Each scene shows the same named points in several views. A view is turned or mirrored, and shifted as a whole, has a little noise and may leave points out.

Scene 1
View 1
(233): [ -9  -2  -8  15  -4  -4  -9   8   2 -13   0   9   3 -22   2  -5  -2  -1
   2   9   3 -13  -1   2  -1  -7   4  18   5   0  12   5   4  10   0   4
  -8   0]
(229): [  0 -10  -8  10 -12   2 -10  -2   6  14 -10  16  -7 -11   4 -11 -13   1
  -1   6   2   1   9 -14  12  -1   7   6   8  10  14  -6   5   4  -5  -9
   1  -9]
(76): [ -7  -4   6  11 -12  -4   4  16  -2 -14  -1  -1   8 -12  -1  -9   5  -4
   8   7   7  -7  -4  13  -4  -3  -3  11   1  -2   3  -2   8  -2   3   2
 -13   8]
(96): [ -6  -3  -1  11  -4  -2  -3  11   0 -13  -1   4   2 -20  -2  -8   3  -2
   7   6   7  -6  -1   6  -1  -5   1  14   2   2   8   0   5   0   4   2
 -11   3]
(267): [ -2   7   1  11  -6   3  -3  13  12 -14   2   9   0 -11   3  -6   7  -4
  17  11   4   0  -5   1   7  -5  -4   9   5   0   8   2  -1   7   7   7
 -10   3]
(2): [ -6   3 -10  20 -21  -1  -8   5  24   3   0  27   6  -1  19  -5  -8  -2
   2  18  -6 -12   4  -6  18  -9   5  19  19  -8  14  19   1  31 -11   0
   4  -7]
(50): [ 14 -25   8  -4 -16   4   9   1  25   3  -4   7 -17  -3  -9 -10  11   4
  11  -1  16  21   9 -10  16   3  -6 -10 -10   8  30   9  17 -10   3  -7
 -19  -3]
(287): [  6 -21  -3  -2 -12  -2  -3  -3  16   5  -5   9  -9 -10  -4 -16   1   0
  -3  -2   9   6  15  -2   2  -4   1   9  -1   3  23  13  14  -1  -5 -11
 -13  -3]
(237): [ -7  -7  -4  11   4  -2  -6  10  -3 -21   0   0  -4 -31  -9   1   5   3
   6   4   9  -7  -7   0  -1  -1   1  10  -5   4  16  -2   7  -2   7   7
 -17   0]
(196): [ -3  -8   3   9 -12  -1   1   9  -2   2  -7   4   0 -11  -1 -14  -3  -3
   5   3   8  -1   3   4   0  -1   0   6   3   5   4  -8   6  -5   2  -6
  -7   3]
(72): [ -5  -9   3  13 -15  -2   4  10  -1  -3  -5   5   2 -11   0  -9  -3  -2
   3   7   7  -3   0   3   3  -1   0   7   1   2   8  -3  10  -1   0  -2
  -8   3]
(77): [  7 -33   4   0 -12  -3   8   1  16  -7  -4   2 -13 -13 -12  -7   9   6
   1  -2  17   8   8  -3   7   2  -2  -1 -14   4  32  16  22  -7  -2  -6
 -23  -3]
(200): [  2 -21  10   6  -9   4   9   8   3  -7  -6  -2 -12 -15 -13  -1   4   8
  13   2  17  11  -4 -10  14   8  -5 -13 -15  11  22  -8  16 -15   8  -1
 -20  -2]
(108): [ -9  -6   3  17 -15  -1   2  12   0  -3  -5   7   3 -10   4  -5  -5   0
   5  11   4  -8  -5   0   8  -1   2   4   3   1   7  -5   8   4  -1   1
  -5   1]
(107): [  2   3  -7   0  11   0 -14   7  12 -23   7   5  -7 -27 -10 -12  17  -6
  10  -1   8   3   6   5  -8 -10  -4  22   2   2  17  11  -2  -1  11   6
 -18   3]
(144): [-10 -16   5  22 -19  -3  12  13   5 -13  -2   6   2 -12   2  11  -2  10
   8  16   7 -11 -12  -5  19   5   1  -3  -6  -1  22   6  18  10  -3   7
 -11  -5]
(123): [  4 -24   7  -4  -1   0   5   6   5 -15  -2  -7 -12 -22 -19  -8  12   3
   8  -7  19  11   4   1  -1   3  -6  -2 -18  10  24   1  16 -18   9  -1
 -25   3]
(281): [ -2   7  -1   7 -13   0  -8   8  -2   8  -6   8   6  -4   6 -25  -5 -13
   4   4   1   0   9  10  -5  -8   1  16  15   4 -10 -12  -3  -4   1 -10
   1   6]
(190): [ 13   2   1  -6   3   6  -6   8  36 -22  10  10 -13 -12  -8  -9  28  -4
  23   3  11  18   5  -2   9  -9 -11   9  -2   0  28  22   0   1  13   9
 -24   3]
(262): [ -8 -13   7  19 -19   1   9  12  -7   1  -9   4   0 -10   2   1 -10   7
   7  12   8  -4  -8  -8  16   7   2  -9  -4   9   9 -16  13  -3  -1  -1
  -4  -3]
(274): [  3  -3  -3  -1   4   5 -13   3  -8   4  -8   0 -13 -23 -10 -20  -3  -4
   6  -5  10  11   9  -5  -4   0   1   5   3  19   3 -24  -1 -20  10  -8
  -8   1]
View 2
(237): [ 10   5  -4   2   7 -20   2  12 -10  -7  -4  -3   9  -8 -18 -10  -5   3
  13   3 -14  -8 -18  -2  -2   0   0  -4  -9  11   6 -21  -2  -5 -16  -3
  -6 -12]
(72): [ 12   8  -3 -10  -2  -8  -5   6  -8   3   0   3   4 -12  -9  -4  -5  -7
   8   9  -7  -9 -10  -3   3   2  -1 -12 -12  16   1 -16   4   1   7   1
 -15  -6]
(96): [ 13  11  -3  -8   4 -12  -4  10 -10  -5  -3  -1   7 -11 -13  -6  -2  -3
   8   8 -10  -6  -9  -2   0   3  -5  -8 -10  13   4 -18   5   1  -4  -1
  -4  -9]
(144): [ 18   3 -10  -2  -6 -14  -5  14   3  12   9   6  -1 -25 -18  -8 -12  -4
  18  14  -3 -19 -23 -14  -4   6  14 -13 -26  16   0 -23   2  -6   0   7
 -21 -10]
(50): [ 14  15  -9   5 -11  -6 -10  -9  -3  18   3   9  11  10   4 -27 -26   0
   0 -11  -8 -25 -24   7  -3  -7  19 -16 -18  14  12 -21  -8   9  22   7
  -9   4]
(200): [  6   4  -2  12  -5  -8  -3   0  -3  10  -1   9  10   3 -12 -16 -21   0
  10  -4 -18 -18 -30   8   0  -4  19 -16 -11  15  -5 -21  -9  -4   6   6
 -21   2]
(108): [ 18   6  -1 -12  -1  -8  -7   9  -7   5   1   2   4 -20 -13  -2  -4  -7
  11  13  -3 -11 -10  -5   2   4  -1 -15 -17  19  -3 -15   6   0   3   3
 -15  -9]
(107): [ 17  20  -6  -2   8 -18  -1  11 -12 -13  -7  -6  16   3 -10 -18  -5   6
   2  -4 -14  -9 -10   2  -3  -2  -9   2  -7   7  20 -23   1   9 -13  -6
  19  -7]
(274): [  8   4  15  -4   7  -9  -4  -8 -22  -3 -17  -6  20   9  -6  -7  -6  -3
   2  -7 -14  -7  -7  19   8 -10  -6 -19   5  20  -5  -7  -5   6  -3  -7
 -10  -3]
(262): [ 14  -2   4  -5  -4  -6  -7   5  -4  13   0   6   4 -19 -16  -1 -12  -9
  15  11  -4 -14 -18  -1   4   2  10 -23 -16  23 -15 -14  -1  -5   4   6
 -29  -5]
(229): [ 26   1   9 -15  -5 -14 -12  -5 -14  17  -3  -9  10 -11   0  -7  -8  -8
   7   1  14 -16  -6   0   4  -9   1 -23 -14  24   7  -9   2   7   7  -3
 -17 -11]
(287): [ 13   8  -8  -8  -6 -11  -6  -6 -14  10   4  -3   6   1   6 -17 -10  -4
  -3  -4   1 -15  -9   1   1  -9   2 -10 -12  15  23 -17   1   9  18  -3
 -10  -8]
(281): [ 19  15   9 -26   3   2 -12   1 -16  -5 -10  -2  10 -10  -6   5   4 -11
   0  12  -4  -3   9   9   8   2 -19 -19  -7  20  -6  -6  10  13   9  -2
  -3  -5]
(123): [ -3   8 -10  11   0  -9   3  -1 -10   0  -1   6  10  14  -6 -21 -17   3
   2  -8 -26 -13 -25   8  -1  -7  11  -4  -5  10   9 -23  -8  -3   7   1
 -13  -2]
(196): [ 11  12  -1 -12  -1  -2  -7   3 -10   1  -3   5   7  -6  -8  -4  -5  -7
   3   8 -11  -9  -6   4   4   1  -4 -14 -10  16  -3 -14   4   4  12   3
 -11  -3]
(190): [ 28  33 -12   4   0 -12 -11   9   1  -1   0   1  16   6  -7 -31 -19  10
   2 -10 -14 -22 -20   3  -6   2   5   0 -20   5  20 -30  -3  16  -2   5
  30   3]
(76): [  9  14  -9 -10   2  -4  -1  14  -6  -7   0   7   3 -12 -15  -2   0  -6
   6  14 -17  -6  -7  -3   1   7  -6  -6 -11  12  -2 -18   6   1   4   3
  -7  -7]
(233): [ 20   8  -3 -12   3 -18  -3  14 -11  -3  -1  -7   6 -18 -14  -6   1  -2
  11  11   0  -9  -6 -10   0   2  -7  -5 -14  14  11 -18   6   2  -9  -4
  -2 -16]
(77): [  6   8 -17   5  -8 -13  -1  -4  -7  12   8   6   4   7   2 -24 -20   1
  -1  -7 -11 -19 -24  -1  -3  -8  16  -4 -15  11  22 -24  -5   0  17   3
 -16  -5]
View 3
(96): [  2  -3   0 -15  -8  -5  -5  -3  -3 -10   7   1 -13   0  13  -8  -9  10
  -3  -5   3  -7   1   1  -9   2 -17  -6   4  -6  -5  -1   9  -2   1 -11
   3  -6]
(196): [  6  -4   5 -12  -5 -11   1  -1   6  -3   0  -3  -8  -3   7  -9  -2  11
   0  -8   2  -9   7  -4  -6  10 -13  -7   1  -3   1   4   8  -3  -1  -7
  12   1]
(50): [ 14 -10  11  14 -14 -22   5   5  -8  18 -11   1 -10  -5  18   1   4  30
  18 -13   9   5  15  -7 -16  -5   8   4   9 -28   3   2   4  12  -3   1
  17   7]
(274): [  5 -10   5   1 -10  -3 -10   6  16   0  10   0 -11  -3   0  -2  -5   8
  -6 -15  -3  -1  16  -3   4   4  -1  -7 -10   8  -7   7   4  -1  20  -1
  21  14]
(144): [ 17 -11  11 -30   4 -20  -4  -4  -6  -4   0  -3 -10  -1  31 -16  -6  21
  11   1  10  -4   4  -6 -18  -3 -19   7   1 -26  14  -8   9  -1 -14  -7
   0 -16]
(200): [ 19 -20  16  -7  -6 -17  -5   3   2   1   2   4  -8 -11  20 -11  -4  22
  11 -18   5   3  20  -6 -12  -7   5  12  -2 -21   5   5  10   5  -2   5
  14   1]
(287): [  2   3   5   8 -12 -14   1   8  -1  17  -6  -3  -8   1  13   2   0  18
   6  -5   2  -1   1 -13 -15   3 -14  -8   7 -21  -9  -1   0   2   1  -7
  10   7]
(77): [ 10  -6  14   8 -13 -18  -1   6  -6  15  -3   5  -4 -10  24  -3  -3  23
  12 -15   4   5   6 -15 -20  -8  -5   5  11 -34  -9   4   5   7  -6   0
   7   3]
(262): [ 18 -13  14 -27   5 -21  -2   0  11  -4  -2  -6  -8  -5  16 -15  -2  15
   8  -3   6  -8  13  -5  -8   7 -15   4 -10  -9  19  -1   8  -5  -5  -5
  12  -5]
(237): [  5 -11   4 -18  -7  -1 -17  -1  -3 -11  17   5 -13  -1  22 -12 -14  11
  -4 -10   0   2   4  -1  -8 -10 -13   2  -1 -11 -10  -2   8   0   4  -5
   2  -6]
(267): [  3  -6  -7 -17  -7  -5  -3  -9 -13 -11   5  -2 -21   7  14  -7  -4  18
   1   0   9  -4   5  11  -8   0  -8  -7   5  -2   5  -7  10   1   0 -12
   5 -11]
(123): [ 11 -15  14   7 -16 -10  -8   4  -2   1   7  11  -5 -15  18  -9  -7  18
   5 -26   0   5  12  -9 -12  -9   4   8   8 -20 -14  11  11   8  -1   3
  10   5]
(2): [ -5  14 -10 -23   0 -14   2  -4 -15   9 -10 -18 -20  25  22  -1   0  21
   6  25  13  -9 -12   0 -19  10 -34 -17   7 -19  13 -25  -3  -3  -4 -24
  -2 -16]
(190): [ -2  -7 -12  11 -21  -3  -4  -7 -33   1   1   6 -25   9  20   4  -6  32
   9  -7  11  11   6  13 -16 -15  12  -4  21 -18 -10  -7   9  15   4  -6
   5  -6]
(281): [ -3   5  -4 -10  -6  -7   7  -3   8  -6  -2  -8 -12   4  -7  -3   3   5
  -5   0   2 -16   4   4   0  23 -16 -20   1  15   2   1   7  -8   4 -13
  15   3]
(233): [ -2   2  -2 -21  -5  -4 -10  -2  -4  -6   9  -4 -14   7  18  -8 -10  10
  -4   3   3  -5  -5  -2 -10   1 -26  -8   2  -9  -6  -7   5  -4   3 -14
  -1  -8]
(107): [ -8  -3  -9   1 -18   6 -12  -2 -16  -7  14   6 -20   6  14  -1 -12  16
  -6  -9   2   4   0   7  -9 -11  -5  -8  12  -7 -22  -2   7   5  12  -9
   2  -3]
(108): [  9  -5   5 -23   0 -13  -1  -4   2  -6   1  -5 -11   1  14 -12  -4  13
   2   1   6  -9   4  -3  -9   7 -19  -5  -1  -7   8  -4   8  -5  -5 -10
   6  -8]
(76): [  3  -4   3 -18  -7  -8   1  -8  -4 -17   6   2  -9  -7  10 -14  -6  10
  -3  -9   4 -11   2   2 -10   6 -16  -5   9  -3  -4   4  14  -4 -10 -10
   3  -8]
(229): [  7   1   4 -10   0 -16  -4   7  11  16  -5 -12 -12  10  11   0   0  15
   5   7   3  -3   6 -10  -7  10 -20  -9 -10 -11  10  -9  -4  -4  10 -10
  16   4]
(72): [  7  -3   5 -15  -4 -12   0  -1   3  -5   1  -4  -9  -2  12 -10  -3  12
   2  -6   4  -9   4  -5 -10   7 -17  -5   3  -8   2   1   8  -3  -5  -9
   8  -3]
View 4
(2): [  0  25  15   2  -4  -7   8 -11  21   8 -10 -17  -7   5 -25   1 -11  26
   1  -2  21  -2  -9  16   4  15  -5  -1   0   5   5  12 -22  -6  14   2
  19  14]
(107): [  1  -7   1 -14 -24   0 -11 -35  20   7 -14  -6   5  -7   3   6 -13  -4
  10  12  -1 -10  12   3   3  -7  -9 -11  16   4  14 -17  -3   9  -2  -6
   1   7]
(233): [  3   9  -1  -7 -12  -3  -2 -17  14   1 -17 -16  -4  -2  -2   3  -9   8
   2   6   9  -6   7  10  -5   6  10   0   9  10  11  -7  -6   3   8  -3
   5  10]
(267): [  4   7   5  -4 -16  -8  -6 -22  11  10  -6  -5  -4   8  -6   6  -4   6
   3   2   1 -11  -1   4  -2  12   1  -8  13   3  15 -17 -14  10   4  -4
  -2  14]
(237): [  3  -3  -6  -5  -8  -9  -8 -20  11   1 -18 -14   2  -6   8   3 -10  -1
   4   1  -1 -11  13   5  -8   3  12  -4  15   9  13 -23   3   9   3  -6
  -7  10]
(274): [  1 -10   1 -13 -13 -14   3 -12   5 -11   2   6  -5 -19   5  -2  10 -23
 -12   9  -4 -16  19  -7  -9  -5   5  -5  11   2  21 -11 -10  -1  -8 -18
 -14   1]
(200): [  1  -2   7  10  11 -25   4  -9   2   7  -1  -7   6  -1  16   6  -9  -7
  -5 -12  -6 -18  17  -9 -12   1   1  -1  11  -2  10 -34  -6   9  -1  -9
 -31  -1]
(190): [ -2  -4  17  -2 -14  -9  -7 -41  24  25  -3  -3  12   4   0  12 -22   3
  13   2  -5 -13   7  -2  10  -4 -32 -19  14  -6   9 -27 -11  15  -4  -5
  -6   7]
(77): [ -3   2  15   6   9 -18  11 -15  16  12  -9 -15  11  -5  21  12 -20   1
   3  -4   4 -14  24  -6  -6 -14 -17   6   5  -4   3 -23  -5   4   1  -4
 -22 -13]
(108): [  3  15   3   0  -5 -13   2  -6   5   2  -7 -11  -8   4   0   5  -1   7
  -4  -2   8  -9   4   3 -11  11  13   4   7   4  13 -11 -13   2   9  -2
  -8   6]
(281): [  3  15   7 -15 -25  -4   4 -10   6  -3   5   5 -19   2  -6   6  14  -5
  -9  15   8 -11   4  -1  -7   4   8   2   5   2  21   5 -24  -4   4  -8
   1   1]
(76): [  6  14   1  -7 -18  -6  -6 -15   5   7 -10  -9  -8  11  11  12  -2   4
   2   9   4 -11   8   2 -13   5  13   3  11   6  16 -16 -10   8   9   1
  -9   2]
(123): [  1  -8   6  -1  -2 -17   1 -18   9   8  -7  -7   9  -5  27  10 -11 -12
   2   0  -6 -17  26 -10 -10 -13  -6   0  11  -1  11 -31  -1  10  -3  -7
 -28  -9]
(50): [ -5   1  23  11  11 -26  14 -14  14  16   5  -3   9  -1  11  10 -14  -2
  -1  -9   0 -17  18 -12  -1  -9 -26  -2   3 -11   6 -23 -16   4  -3  -7
 -24 -10]
(287): [ -3   5  17  -2  -1 -13  15 -14  18   4  -6 -10   3 -10   8   7 -11   0
  -2   3  11 -12  19  -2  -2 -13 -16   5   1  -2   7  -4 -13  -4   1  -5
  -8 -10]
(196): [  3  10   7  -5 -11 -12   4  -9   5   0  -2  -4  -9   0   6   7   3  -4
  -6   4   5 -11  11  -2 -11   2   9   4   6   2  15  -9 -14   1   4  -5
 -11  -1]
(262): [  4  12   4   8  10 -22   6   3  -2   0  -2  -9  -8   3   3   3   2   4
 -10 -12   4 -12   5  -1 -17  14  19   5   7   4  10 -18 -12   3   7  -4
 -18   5]
(96): [  3   8   0  -6 -14  -6  -4 -16  10   4 -12 -10  -5   2   4   6  -5   2
   0   6   4 -10  10   4  -8   4   9   0  11   7  14 -12  -8   5   5  -3
  -4   5]
(72): [  2  12   5  -3  -7 -12   3  -9   6   2  -7 -10  -7   4   5   8  -2   2
  -4   2   6 -10  10   1 -11   4   9   5   6   3  12 -11 -12   3   6  -2
 -10   1]
View 5
(76): [  3 -12  10  -7   2 -12  -4   5 -16   7   6  -1   1  13   3  17  -1  -7
  -6   2   7   0  -1  19  -6   4   5   1  -1  14 -20   4  -9  -9  10  -3
  -5  10]
(123): [  7 -12  -6  -5  -5   7   1  12   4  -9   8  -6  10   2   2   8 -13  11
   0  15   2   9  22  -3   1  31   6   2   2  23 -20  11   0  -4   6   3
   5   4]
(50): [  3 -16 -24   8 -19  19 -16   6   2 -11  -5  -2   8  -8   1   9 -10  21
  -5  13  15   4  18  -6  -1  30  12   4  -2  19 -22  13 -11 -17   0  14
   4 -11]
(144): [  4 -16   2 -13  11  -2 -24   8 -24 -12   1  -7   0   1  -1  11 -11  10
 -16   5  24   7 -10  16  -8  10   3   7 -16  22 -31   8 -19 -29   7  10
  -6   4]
(262): [  0   0  10  -9   7  -8 -22  17 -22 -14   7 -13  -8  11   3  18  -6   5
  -6  12  29   3  -7  15  -5  21  10   1  -2   9 -33   5 -18 -25   3   5
  -5  -4]
(2): [ 15  -2  -4  14   1   0 -24  -3 -31   9 -17   2 -13  -3 -10  17   2  -9
 -19  -9  26  -4 -19  28  -3 -26  13  10 -18  13 -19   1 -29 -25   9  10
  -8 -21]
(108): [  6  -2   8  -3   4  -8 -14  10 -22  -2   2  -6  -7  10   0  17  -2  -4
  -8   4  20   0  -7  19  -5   5   9   3  -4  12 -26   4 -17 -18   8   3
  -5  -3]
(229): [ 15  12  -1  12  -1   2 -16  17 -18  -7  -5 -12 -17   5  -6  15  -4  -4
  -4  11  26   2  -2  13   4   5  19   2  -5   7 -21   1 -22 -18   3   7
   1 -26]
(190): [ 11 -13 -16   8 -14  16  -2 -15   0   9 -13  10  13 -21  -1  21  -6  11
   2 -11  -2   0  19  -2  -8   4  -5   8  -3  26 -15  19  -2 -12  17  19
  -6  -9]
(233): [ 18  -2   9  -3  11  -6  -4   7 -18   5  -3  -5  -5   4  -5  16  -5 -10
  -7   0  11   3  -4  20   1 -10   4   6 -12  19 -19   3 -12 -10  13   1
  -4  -3]
(274): [ 13  20  12   5  -3  -3   6  20  -4  -5   6 -13 -10  10   3  23  -3  -6
  16  13   8   2  20   4   4  23  11  -3  13   7 -19   4  -2  -1   8   0
   2 -17]
(96): [ 11  -3   9  -3   4  -7  -2   7 -15   3   2  -4  -2   6  -1  18  -3  -7
  -3   2   8   2   1  16  -2   2   3   4  -3  16 -21   5  -9  -9  13   1
  -4   1]
(77): [  8 -20 -19   2  -9  13  -8  10   1 -11   0  -4   8  -1  -2   1 -13  13
 -10  16  11  10  12  -1   5  23  12   6  -9  25 -20   8 -10 -11   1   6
   6  -4]
(267): [  8  -1   7   0   1  -5  -9  -1 -19   6  -3   1   0  -2   0  26  -1  -3
  -1  -7  11  -2   1  15 -10  -1  -1   5  -1  16 -22  11 -11 -17  16  10
 -10  -4]
(237): [ 18  -1  12 -12  15  -1   2  10 -13  -5   5  -8   1   1  -1  17 -13  -2
  -1   4   5   9   5  11  -1   7  -3   6  -7  24 -22   9  -2  -8  17   3
  -2   4]
(196): [  4   0   6   2  -3  -9  -7  12 -14   0   4  -7  -6  13   2  17  -1  -5
  -2   8  15   0   3  15  -2  13  12   0   2   9 -21   2 -13 -11   6   0
  -1  -3]
View 6
(190): [-25  -7 -13  -4  -7  33  -3  13   6 -34  -2 -11   8   4   3  12 -10  -5
  36   1  22 -14  31   0 -20  23   4  -7  11 -18   1   4   5  -4  -8   3
  -7  11]
(2): [-15 -23 -10 -16   5  16  -5 -23  -1   0 -10  -1 -14  14   1   4   2 -22
  23   9 -16   1  30  16   4   6  -1  24   9 -26  14  10  24  24  -6  -8
   9  14]
(108): [ -8 -11  -8 -11  -1  14  -9  -4  -1  -8  -7  16   8   9   5  12  -9  -8
  13  -5 -11   4   8   2   2  -9  -7  14  -1  -6  11   7  17  10   3   0
   5   4]
(72): [ -9  -9  -9  -7  -4  11  -6   2  -2 -13  -6  14  10  13   7  12  -8  -7
  10  -2 -10   4   3  -1  -3  -6  -5   8  -5  -8  10   6  15   7   4   2
   5   6]
(50): [ -8 -13  -2 -19 -34  11   2  10  12 -41 -11   0  12  13   0  16   2   4
  21   5   4  -3  21 -12 -12  13   4   2 -12  -4  10   6  -3 -11  -9  13
   7   5]
(262): [ -2 -10   0 -19 -10   9 -10  -6   2 -12 -10  23  11   8   4  16 -10   3
  11  -9 -12   7   7  -5   6 -18  -6  19  -3   7  17  12  13   5   3   5
   9  -1]
(107): [-27   2 -12   8   6  19   0  15  -5 -23   8  -5  10   7  -1  16 -16 -10
  20  -3  17 -11  10  10 -16  15  -5 -11   7 -15   2   8  16   8   4   1
  -5  11]
(200): [ -5  -4  -1 -17 -25  13  -3  11   9 -33  -7  14  20   6  -1  21 -10  12
  14  -7   5  -2  12 -12  -7  -7  -3   3  -5  11  15   9   2  -8   1  12
   2  -1]
(233): [-16  -6 -10  -2   8  16  -4  -1  -5  -7   2   7   4  13  -2  14 -11 -14
  10   0  -2  -3   9  14  -4  -2  -8   7   6 -10  11   7  23  19   9  -1
  -1  10]
(237): [-16   4  -9  -1   2  18  -4   8  -2 -18   6  11  14   8  -4  21 -19  -2
  11  -8   9  -7   8   7  -7  -7  -9  -2   8   3  12   9  17  10  12   3
  -7   6]
(274): [-17   8   7   3  -3 -11  -2  10 -11 -23   3   2  13   3   1  20 -17   4
  11 -13   4   4 -17  -2  -4   9  -7  -4 -11   0   3  21  12   0  -1   1
  16   0]
(123): [ -9   0  -6  -4 -21  14   2  23   6 -38   1   8  23  14  -2  23 -10   5
   9  -3  11  -8   5  -7 -17   1  -2 -11 -10   3   9   1   3  -7   6  14
  -3   4]
(287): [-13 -12  -4  -8 -19   2   6   6   3 -27  -5  -3   5  21  -3  15   2 -10
   8  10  -3  -3  11   2 -10  14   0   1 -14 -13   9   5  11   7  -1   7
   9  11]
(196): [-10  -9  -4  -5  -4   7  -6   5  -3 -15  -5  13  10  10   8  13  -8  -7
  11  -5  -8   5  -3  -2  -3  -2  -5   6  -9  -8   7   8  14   5   2   3
   9   4]
(229): [-12  -9   5 -14 -11  -7   0 -11  -5 -15  -7   0  -2  12  -5  14  -1  -5
  12   2 -11   6   7   5   4   7  -4  15  -7  -7  16  20  16  13  -4   0
  19   5]
(267): [-18  -7 -11  -6   7  25 -11   1  -3 -13  -5   7   6   3   8  10 -15  -7
  25  -7   1  -1  14   3  -4   2  -3   7  10 -13   7   9  16   6  -2  -3
  -1   6]
(96): [-15  -5 -11  -2   4  16  -6   5  -4 -13   1  11  10   9   5  14 -13  -9
  13  -5  -1  -2   5   5  -5  -4  -7   3   2  -9   9   5  19  10   6   1
   0   7]
(281): [-16  -9  -3   4  12  -1  -9   0 -13  -4  -7   9   5   6  16   6  -9 -15
  17  -7 -15  11 -15   2   1   7  -4   6 -11 -22  -2  11  18   8  -4  -5
  16   4]
(144): [ -4 -15 -11 -23 -11  26  -8  -6   9 -13  -8  21   9  14  -2  17  -6  -2
  13  -1  -7  -1  27   1   0 -19  -7  18   8   5  21   2  14  10   7   6
  -5   6]
(77): [ -7 -11  -7 -14 -31  13   6  14  12 -36  -5   4  13  21  -6  21   1  -1
   9   9   5  -6  19  -3 -16   5   1  -1 -11  -2  13  -2   4  -1   5  14
   0   9]

Which points are out of place in each view (at most two, in the order of its rows)? Write none if all are in place.
view 1 -> none
view 2 -> (196)
view 3 -> (2)
view 4 -> none
view 5 -> (50)
view 6 -> none
